A landscape with many valleys, sampled at points; each row gives a point and its height.
A ball rolls from a point to the lowest of its 2 nearest points, and stops where none of them is lower. Distance is the straight distance between rows; heights are no part of it.
dif: [ 67 167  75 149 172 159  99  81 138 118 129 102 156 204 113 143 113  68
 142  61 118 126 143 100]  (h 7.61)
Vunuv: [135 116 139 123 107 111 156 155 121  96 157 168 114 102 112 152 160 193
 122 156 141 162 141 127]  (h 3.70)
Sufe: [ 89  96 100 101 157 130 123 108 119 107 166 170 142 115 105 121 129 121
 132 151 122 143 101 118]  (h 6.90)
Nes: [172 115 147 101 154 126 136 162  58 189 160 104 153  71 144 178 155  95
 101 128 161 140 104 153]  (h 0.23)
Gulur: [148  98 175 120  93 104 158 115 127 135 114 171  81 100 134 103  87 126
 103 177 152 137  65 149]  (h 4.68)
Daka: [140 128  68 162 118 163 132  85 182 129 104 146 127 150 111  83 120 113
 124 135 129 123 126 136]  (h 3.15)
sov: [124  89 183 137  40 151 144 110 158 117  95 189  86 105  84  88  94 143
 101 152 136  96 109 118]  (h 3.75)
Vupek: [160 152 157 138 100 126 143 129 148 123 133 130 116 136 113 115 105 145
  98 133 116 108 182 113]  (h 2.40)
denik: [129 171  84 152 110 120 108 156 187 123 110 125 153 128 174 100 138 171
 128  79  86  85 168 168]  (h 0.75)
rek: [150 119 181 137  69  95 149 155 121 131 141 158 145  88 164 104 102 142
 158 133 131  96  97 150]  (h 4.51)
lag: [108  70 134  88 155  95 129 125  60 115 171 144 152  80 101 166 153 108
 138 167 142 130  94 120]  (h 2.20)
Bazu: [133  93 224 140  61  83 173 150 106 134 124 168  58 104 130 144  91 185
 107 173 141 127  77 152]  (h 6.29)
nem: [ 99 160 100 162 139 165 119  60 128 123 122  89 137 198 111 126  94  74
 149  88 142 118 139 113]  (h 7.83)
Muron: [169 168 138 112 152  91 138 162 108 116 136  87 151  97 139 158 159 139
 117 120 143 148 162 132]  (h 5.63)
zupok: [168 136 107 163  94 121 145 182 145 116 125 121 103 149 147 157 176 204
 124 122 119 192 177 135]  (h 6.89)
das: [136 114 195 107 147 118 178 154  93 135 151 112  99  72 121 171 156 157
 132 176 165 163  91 166]  (h 6.48)
kav: [136 135 184 149  60 189 133 107 201 160 123 123  88 125  84  91  86 142
  90 112 107  84 179 123]  (h 4.20)
muk: [156 159 105 154 118 129 127 136 152 126 121  99 107 160 114 132 132 162
 110 123 102 105 205 107]  (h 3.27)
bafo: [110 171 137 132 158 146 104  95 158 147 114 131 159 172 133 100  78  55
 110  76 114 119 125  94]  (h 0.66)
Lizof: [119 165  74 128 146 127  94 153 161 117  88 104 141 144 145 118 149 147
  82  94  95 132 186 135]  (h 4.52)
reg: [ 94  78  82 124 171 139 120  89 101 114 150 145 142 153 103 143 148  57
 168 135 144 173  78 105]  (h 3.33)
Bedek: [ 99 177  74 112 189 118  76 136 143 111  87  84 134 165 128 136 149 107
  76  86 106 136 192  99]  (h 5.40)
Bevo: [131 109 185 124  90 101 166 155 157 102 135 206 107  85 118 113 124 173
 108 154 133 132  98 130]  (h 4.64)
tek: [170 131 148 145 153  86 189 160 135 127 141 123  99 111 121 156 156 167
 155 162 131 154 119 134]  (h 5.85)
Fuzuz: [ 97  60 198 121  77  74 141 155 117  97  80 202  63  83 109 142 118 169
 122 179 130 108  43 116]  (h 5.53)
bug: [ 95 163  77 115 210 130  69 116 107 132 103  50 137 189 149 168 179  69
 141  64 131 167 150 122]  (h 6.88)
Vurif: [125 105 147 118 113 109 148 106 103 114 137 145 122  87 116 112 105 116
 125 174 169 118  73 162]  (h 5.10)
kivol: [156 146 110 117 130 113 124 148 113  83 127  97 152 113 129 152 186 162
 146 123 145 155 181 122]  (h 6.14)
mes: [139 168 149 145 136 108 161 167 214 105 125 138 123 120 123 101 132 176
 108 114  83 109 167 130]  (h 3.47)
sevos: [116 161  84 117 188 117 114 135 145 158 143 134 163 142 159 118 121 112
 124 105  98 112 122 137]  (h 7.42)
nivu: [148 128 114 145 102 139 137 108 177 124 132 160 129 120 121  85 107 127
 132 134 126  89 124 135]  (h 3.77)
Badu: [156 105 124 135  83 124 135 120  92 123 141 133 121 133 135 142 138 157
 163 163 147 132 135 123]  (h 1.74)
ratin: [ 98 161 122  90 163 139  90 124  71 174 159 115 172 140 160 147 116 102
 138  93 137 118 123 129]  (h 3.43)
Nere: [131 160  88  95 193 128  90 147 115 136 131  92 133 163 143 155 165 100
 101 106 119 168 174 108]  (h 6.04)
Bodos: [112 105 176 113 111 127 125 119 135 115 111 160 144 112 119  80  77  78
 118 133 125 112  94 104]  (h 4.60)
sirit: [102  61 105 125 133 134 111 107  71 132 131 143 148 140 123 142 125  49
 168 142 145 154  60 101]  (h 2.97)
Tidar: [134 152  88 142 151 157 116  97 168 134 102 115 137 160 141  88 112 101
 108 114 122 147 129 137]  (h 2.50)
buriv: [104 148 128 131 166 155 125 101 145 134 118 120 154 146 130  96  91  73
 122 120 135 159  98 129]  (h 1.73)
fel: [ 92 169  60 140 189 120 102 118 167 134 115 106 152 159 146 117 129 118
 134  92  94 102 152 128]  (h 7.80)
fige: [136 159 120 101 142 111 114 120  76 116 162  98 146 125 132 149 131 118
 116 136 150 128 160 126]  (h 5.05)
fufuf: [121 134  42 159 150 134 125 110 176  96  94 104 120 143 110 111 160 159
 140 128 108 122 160 150]  (h 2.72)
finu: [157 102 152 107 116 143 135 155 117 169 124 140 148 104 172 118 118 124
 151 142 136 155  75 139]  (h 5.94)
Laz: [ 76 149  41 137 204 133 112 103 128 124 144  88 135 174 137 139 143 125
 151 113 107 124 134 153]  (h 7.40)
Geb: [149 120 132 144 104 117 157 108 150 139 145 173 103 120 131  87  90 129
 107 163 129  98  96 157]  (h 4.24)
dufam: [113 135 133 101 141 135 132  94  92  85 151 118 128 120  99 125 128 111
 114 160 163 142 140 129]  (h 4.54)
nevo: [155 117 152 112 172 121 160 140 106 135 142  89  99 106 124 162 172 140
 145 164 153 169 111 145]  (h 6.21)
Vas: [119 124 211 101 104 116 110 126 109 139 126 138 143 129 136  88  55  71
  92 119 113 100 112  95]  (h 5.02)
Dun: [147  97 156  99 146  95 141 161  50 150 172 113 148  77 126 176 146 109
 123 144 146 119 104 130]  (h 1.22)
minu: [152 117 208 142  33 178 128 125 191 146 118 162 112 113 108  88  87 141
  94 106 106  85 160 107]  (h 4.46)
Depi: [128 111 148 145  46 172 152  86 153 113 114 173  82 105  89  99 115 166
 118 148 154  93 131 142]  (h 3.31)
suz: [145 149 168 130  57 165 105 130 186 155 125 156 142 140 142  82  94 126
  95  82  97  76 178 108]  (h 4.81)
Lezeg: [ 91  75 148 113 122 157 131 112 101 120 120 148 121 127 123 109 102 112
 154 163 135 145  74 117]  (h 6.46)
tiko: [108 120 127 153 123 155 116  80 137 146 113 143 153 177 114 105  67  50
 147  97 120 112 110  74]  (h 1.71)
kamup: [158 138 173 134  87 116 167 148 155 118 127 176  93 107 117 125 126 180
  96 152 144 170 129 131]  (h 4.25)
Nis: [118  79 173  99 128 146 126 143  77 162 115 124 136 101 155 128 107 108
 146 146 140 153  53 137]  (h 6.19)
kotu: [ 92 188  77 129 190 131  70  96 116 137 110  87 144 203 132 152 130  75
 126  61 123 128 156  97]  (h 7.33)
bup: [124  70 168 121  95  89 138 133  67 119 106 132 122  68 130 125 109 105
 150 171 158 109  36 147]  (h 5.57)
diz: [130  99 134 138  64 144 146 107 126 105 124 173 103 106 105 128 129 186
 156 160 147 112 124 128]  (h 2.69)
telar: [132 130 157 117  97 144 127 109 122 118 135 146 121 127 104 102  95 113
  89 146 137 116 158 100]  (h 3.01)
Vilom: [115  85 141 133 122 133 117 102  91 139 117 128 150 163 131 121  88  58
 163 126 131 133  86  76]  (h 2.46)
Zomi: [126 158 134 137 144  82 159 181 195  92 158 164 137  90 128 124 152 193
 104 120  92 138 146 153]  (h 2.39)
kif: [183 129 124 143 100 108 140 176 120 117 126 111 137 131 144 163 185 169
 160 125 136 180 163 112]  (h 6.57)
Saku: [123  97 164 122  88 150 137 103 173 113 100 200 111 102  92  70  96 109
 106 154 132 109  97 109]  (h 4.13)
Sil: [132 119 132 115 134 143 119 122  90 115 147  90 128 165 129 153 148 140
 183 140 132 129 170  92]  (h 3.45)
kuf: [114 124 103 109 180 123 130 144 133 146 159 153 150 124 136 121 127 116
 132 141 101 134 105 119]  (h 7.13)
gomu: [138 113 217 121 115  98 183 156  95 135 140 139  87  90 129 153 115 175
 128 172 148 145  91 151]  (h 6.58)
zupi: [100 114 135  86 173 153 103 119  56 155 143 116 185 103 142 159 133  37
 127  99 163 151  69 128]  (h 2.19)
dak: [148 161 139 123  97 149  97 128 147 162 132 140 155 148 168  99  85 123
 109  92 113 100 152 124]  (h 5.23)
Momu: [ 83  71 126  97 141 134 132 107 118 108 135 175 151  93 109 118 124 116
 160 158 134 139  60 128]  (h 6.68)
dek: [115  81 132  96 109 105 139 136  72 101 169 163 121  89 108 168 163 163
 134 170 152 153 115 129]  (h 3.00)
vuket: [103 140 164 140  95 198 126  98 174 131 125 110 108 133  75 105  86 126
 106 110 103  80 189 102]  (h 3.86)
tofoz: [ 88 158  34 126 199  95  82 124 104 137 139  77 124 179 149 168 162 127
 131  98 100 113 160 147]  (h 6.87)
zemiv: [137 157  95  95 207 136  83 148 110 160 110  58 154 146 158 163 187  84
 128  92 136 176 139 127]  (h 6.43)
dugi: [185 156 138 141 147 112 157 154 164 124  88 101 115 132 136 118 150 153
 128 142 129 171 146 122]  (h 4.85)
sira: [148  78 136  95 162 147 126 151  66 184 152 118 137  91 142 168 163  67
 127 141 159 164  73 140]  (h 1.06)
golif: [104 107 120 128 129 152 135  70 101 101 143 130 102 145  84 116 109  92
 115 161 161 145 116 117]  (h 4.16)
duku: [113 166  91 164 137 141 118 107 175 114 121 105 136 148  97 112 118 126
 130 101  91  46 183 120]  (h 8.42)
fum: [119 172 103  99 186 116  96 144  81 173 155  83 167 115 169 173 149 118
 136  91 137 115 128 160]  (h 4.23)
munek: [104 147 171 127 102 173 125  85 146 106 132 126 127 132  91  85  75 109
  91 124 134  89 162 117]  (h 3.48)
Ses: [105 153  72 174 153 153 120  74 154 109 112  80 119 175  93 123 115 107
 150 112 113  89 168 114]  (h 8.09)
Vom: [169 136 138 165  81 139 147 163 169 135 124 144  88 156 116 139 142 192
  98 128 113 170 183 112]  (h 7.14)
nefif: [ 98  82 182 110  82  95 155 139 111  88 124 198  96  78  99 127 121 172
 109 175 145 123  80 127]  (h 5.07)
Sez: [116  82 122 102 184 169 105 130  63 177 154  98 152 130 138 173 167  29
 153 105 164 178  69 131]  (h 1.67)
Rizo: [142 144  80 155 102 123 139 137 187 110 123 137 140 119 149 111 146 192
 147 117 103 110 150 164]  (h 2.73)
zenid: [147 141  66 143 153 116 130 135 156 118 108 101 134 131 148 129 167 168
 161 130 114 136 141 153]  (h 3.88)
Midut: [124  98  95 124 161 150 130  89 111 118 140 118 100 158 107 129 153  88
 149 163 154 178 111 122]  (h 3.76)
bavib: [ 89 183  69 146 161 132  93 111 157 139 122 107 140 172 130 122 113 121
 128  68  89  51 176 122]  (h 8.22)
zavom: [107 180  72 133 134 106  89 155 170 121  77 100 148 138 186 107 132 154
  79  68  86  93 175 175]  (h 3.16)
Pagil: [160 128 172 147  90  83 172 170 126 120 146 148 156  79 153 131 137 174
 179 132 140 120 107 158]  (h 3.78)
Giriz: [120 133  59 168 106 159 134 113 194 106 112 132 108 120  81 117 156 174
 111 127  98  93 181 148]  (h 1.23)
Maluv: [160 133 152 116 102 132 111 130 126 171 126 143 157 131 180 100  86 108
 118 119 128 122 108 134]  (h 5.59)
baro: [160 155 139 156 136 108 155 176 191 108  91 112 117 126 128 121 157 186
 124 118  96 157 167 116]  (h 4.28)
lusa: [121  73 230 138  43  77 141 160 120 110  82 189  49 100 124 122  85 167
  92 165 129 112  56 136]  (h 5.96)
fopuf: [ 99 122 111 127 148 167 111 102 108 120 152  96 106 193 108 142 135 123
 163 132 120 134 175  96]  (h 4.04)
gisop: [121  94 128 127  92 153 119 106  87 121 143 131 131 153 109 128 115 113
 160 143 139 116 144  90]  (h 2.63)
zun: [128 155  67 116 207  99 105 154  96 163 159  67 155 108 170 189 185 140
 135  98 121 109 129 185]  (h 5.09)
leka: [ 95 141 132  92 138 156  84 116  71 156 142 135 188 136 166 127  94  68
 118  83 150 141  91 123]  (h 2.80)
sobim: [168 137 122 142  99  92 149 144 118 116 155 134 152 108 142 137 139 162
 157 140 143 117 139 143]  (h 2.77)
kub: [176 140 118 148 168  93 166 169 159 120 110  94 108 116 136 156 194 172
 158 145 132 179 130 149]  (h 5.41)
pipeb: [172 134 133 170  74 162 150 141 209 143  97 152  78 136 106 108 127 185
  94 132 108 149 165 126]  (h 7.30)
retuz: [147 147  95 141 135 120 116 145 120 123 135  84 118 171 135 152 157 159
 151 124 106 126 198 106]  (h 4.17)
Fif: [157  85 193 137  65  91 150 147  91 134 110 133 115  88 152 127  99 142
 157 162 150 113  61 151]  (h 5.13)
nimem: [127 159  47 118 183  90  89 149  99 151 127  72 149 148 176 175 187 136
 155  93 110 121 152 153]  (h 6.03)

For each start below, name the point where the ball stops.
Ses | denik
gomu | Nes
das | Zomi
nimem | Nes
kamup | Nes
Momu | Vupek
Vurif | bafo
suz | Vupek
Bodos | Badu
Vom | bafo

Call two points neighbours if one is among the 2 nearest of the other. Go from one point of each pair to the other, from neighbour to neighbour, staying as low as possible. Name the highest point that can't be avoided.
denik, Vupek | duku
Zomi, Nes | gomu
Vupek, Badu | retuz
denik, Giriz | Rizo
Vupek, bafo | bup

For each start below, name every point that the ball comes to, in order.
bup | Vurif, Gulur, Geb, nivu, Daka, Tidar, buriv, bafo
Laz | tofoz, nimem, zun, fum, ratin, leka, zupi, Sez, sira, Nes
duku | Ses, nem, dif, kotu, bug, zemiv, Nere, Bedek, Lizof, zavom, denik
dufam | golif, Midut, reg, sirit, Vilom, tiko, bafo
